Each scene shows the same named points in several views. A view is turned or mirrored, and shifted as a whole, has a little noise and may leave points out.

Scene 1
View 1
lubo: -18,10,21,10,5,-8,12,-12,-5,2,-5,10
Degir: -1,18,20,-11,9,-18,-1,-17,-13,2,-11,-3
zazi: -22,5,9,7,4,0,16,0,6,0,5,12
Zap: -9,24,20,0,7,-12,2,-20,-11,1,-6,0
mib: 1,6,27,2,6,-17,17,-1,-28,-10,-20,-1
pipa: -38,30,9,24,2,9,8,-26,-1,-1,9,7
Vul: -31,31,1,23,-4,14,15,-12,-17,-19,11,-5
dupo: -9,10,25,-9,14,-22,-2,-21,2,16,-10,9
pevi: -12,16,8,0,3,-3,8,-6,-6,-5,3,-1
nama: -5,16,11,-11,8,-10,1,-9,-4,0,-1,-4
mavev: -15,6,4,10,-3,5,23,9,-10,-17,4,3
sokin: -3,28,7,-2,0,-4,4,-10,-28,-17,-2,-16
View 2
Vul: 7,10,-17,10,-21,-21,-3,22,-34,31,-13,10
dupo: 4,-29,-5,-12,9,2,1,12,-3,-9,-18,9
pevi: 3,-4,-8,1,-6,-8,7,18,-8,14,-14,5
lubo: 3,-17,-10,-8,-5,-15,-1,13,-10,4,-13,19
mavev: -4,9,-9,4,-15,-27,10,17,-1,25,-9,17
pipa: 26,-9,-29,-13,-14,-7,-1,3,-42,25,-5,14
Zap: -1,-17,-8,2,1,-4,-4,23,-14,1,-20,5
mib: -19,-13,3,6,-1,-23,-5,31,6,-3,-20,18
nama: 2,-14,-6,5,1,1,-2,22,-10,2,-20,0
zazi: 6,-3,-13,-11,-7,-18,12,7,-1,20,-7,18
View 3
zazi: -9,12,20,18,3,-13,-13,4,23,-17,1,-10
Degir: 14,-3,2,16,9,-11,2,7,18,18,-17,-4
dupo: 14,10,12,23,17,-20,3,17,24,16,-13,-11
nama: 4,-5,1,19,6,-12,3,6,19,10,-21,-6
Zap: 8,-1,3,24,1,-10,5,6,16,7,-17,-6
sokin: -1,-18,-7,10,-8,1,-3,-10,10,5,-22,2
pipa: -17,4,8,45,-10,-7,11,8,22,-28,-19,-14
lubo: 5,10,11,25,2,-9,-2,11,18,-6,-4,-9
pevi: -7,0,10,16,2,-10,-6,-1,20,-3,-14,-6
Vul: -21,-10,3,30,-21,2,2,-8,16,-29,-20,-5
mavev: -9,0,12,9,-9,-2,-20,-6,12,-20,0,-1
View 4
dupo: -7,11,6,4,14,2,9,-9,-12,22,-1,-1
pevi: 3,8,14,1,16,23,-9,-14,-3,14,-7,7
sokin: -16,12,20,9,11,21,-13,0,5,-5,-13,10
pipa: 11,12,26,-19,35,37,-9,-22,-2,15,-28,-14
lubo: 7,14,14,-10,11,21,3,-8,-2,26,-8,-6
mib: -7,13,13,1,-11,14,4,12,10,15,-3,3
Vul: 7,12,29,-12,24,48,-21,-15,12,0,-29,0
nama: -11,10,13,3,19,10,-2,-8,-7,9,-11,0
mavev: 15,11,17,-3,2,40,-16,-8,12,12,-4,12
Zap: -8,12,15,-1,18,12,2,-7,-6,14,-13,-5
zazi: 21,9,11,-7,14,32,-9,-20,-1,28,0,3
Degir: -15,10,10,5,12,3,5,-3,-6,13,-7,0
View 5
Degir: 3,-2,-1,3,5,-15,3,12,11,-24,8,14
dupo: 3,-10,-5,15,2,-5,3,11,26,-35,10,8
pevi: -8,0,4,-2,-3,-4,-3,-7,10,-8,-1,7
mib: 21,-7,-9,-9,13,-20,-7,-7,1,-10,12,14
mavev: -1,-2,2,-9,-4,2,-10,-27,2,12,0,1
zazi: -6,-11,0,12,-11,20,-8,-25,24,-3,-1,-7
lubo: 3,-11,1,10,-1,-6,-8,-14,19,-17,6,8
pipa: -26,-11,22,14,-21,-12,-14,-29,21,-14,-6,14
nama: -8,1,4,2,0,-15,1,8,11,-20,4,12
Vul: -23,0,23,-5,-17,-17,-14,-28,3,4,-8,15
sokin: -7,9,8,-14,1,-24,-2,3,-5,-3,2,19

In a view up to two points have been moved. Name them for each view, in the order of its rows, or write -.
view 1 -> nama
view 2 -> pipa
view 3 -> -
view 4 -> dupo
view 5 -> zazi
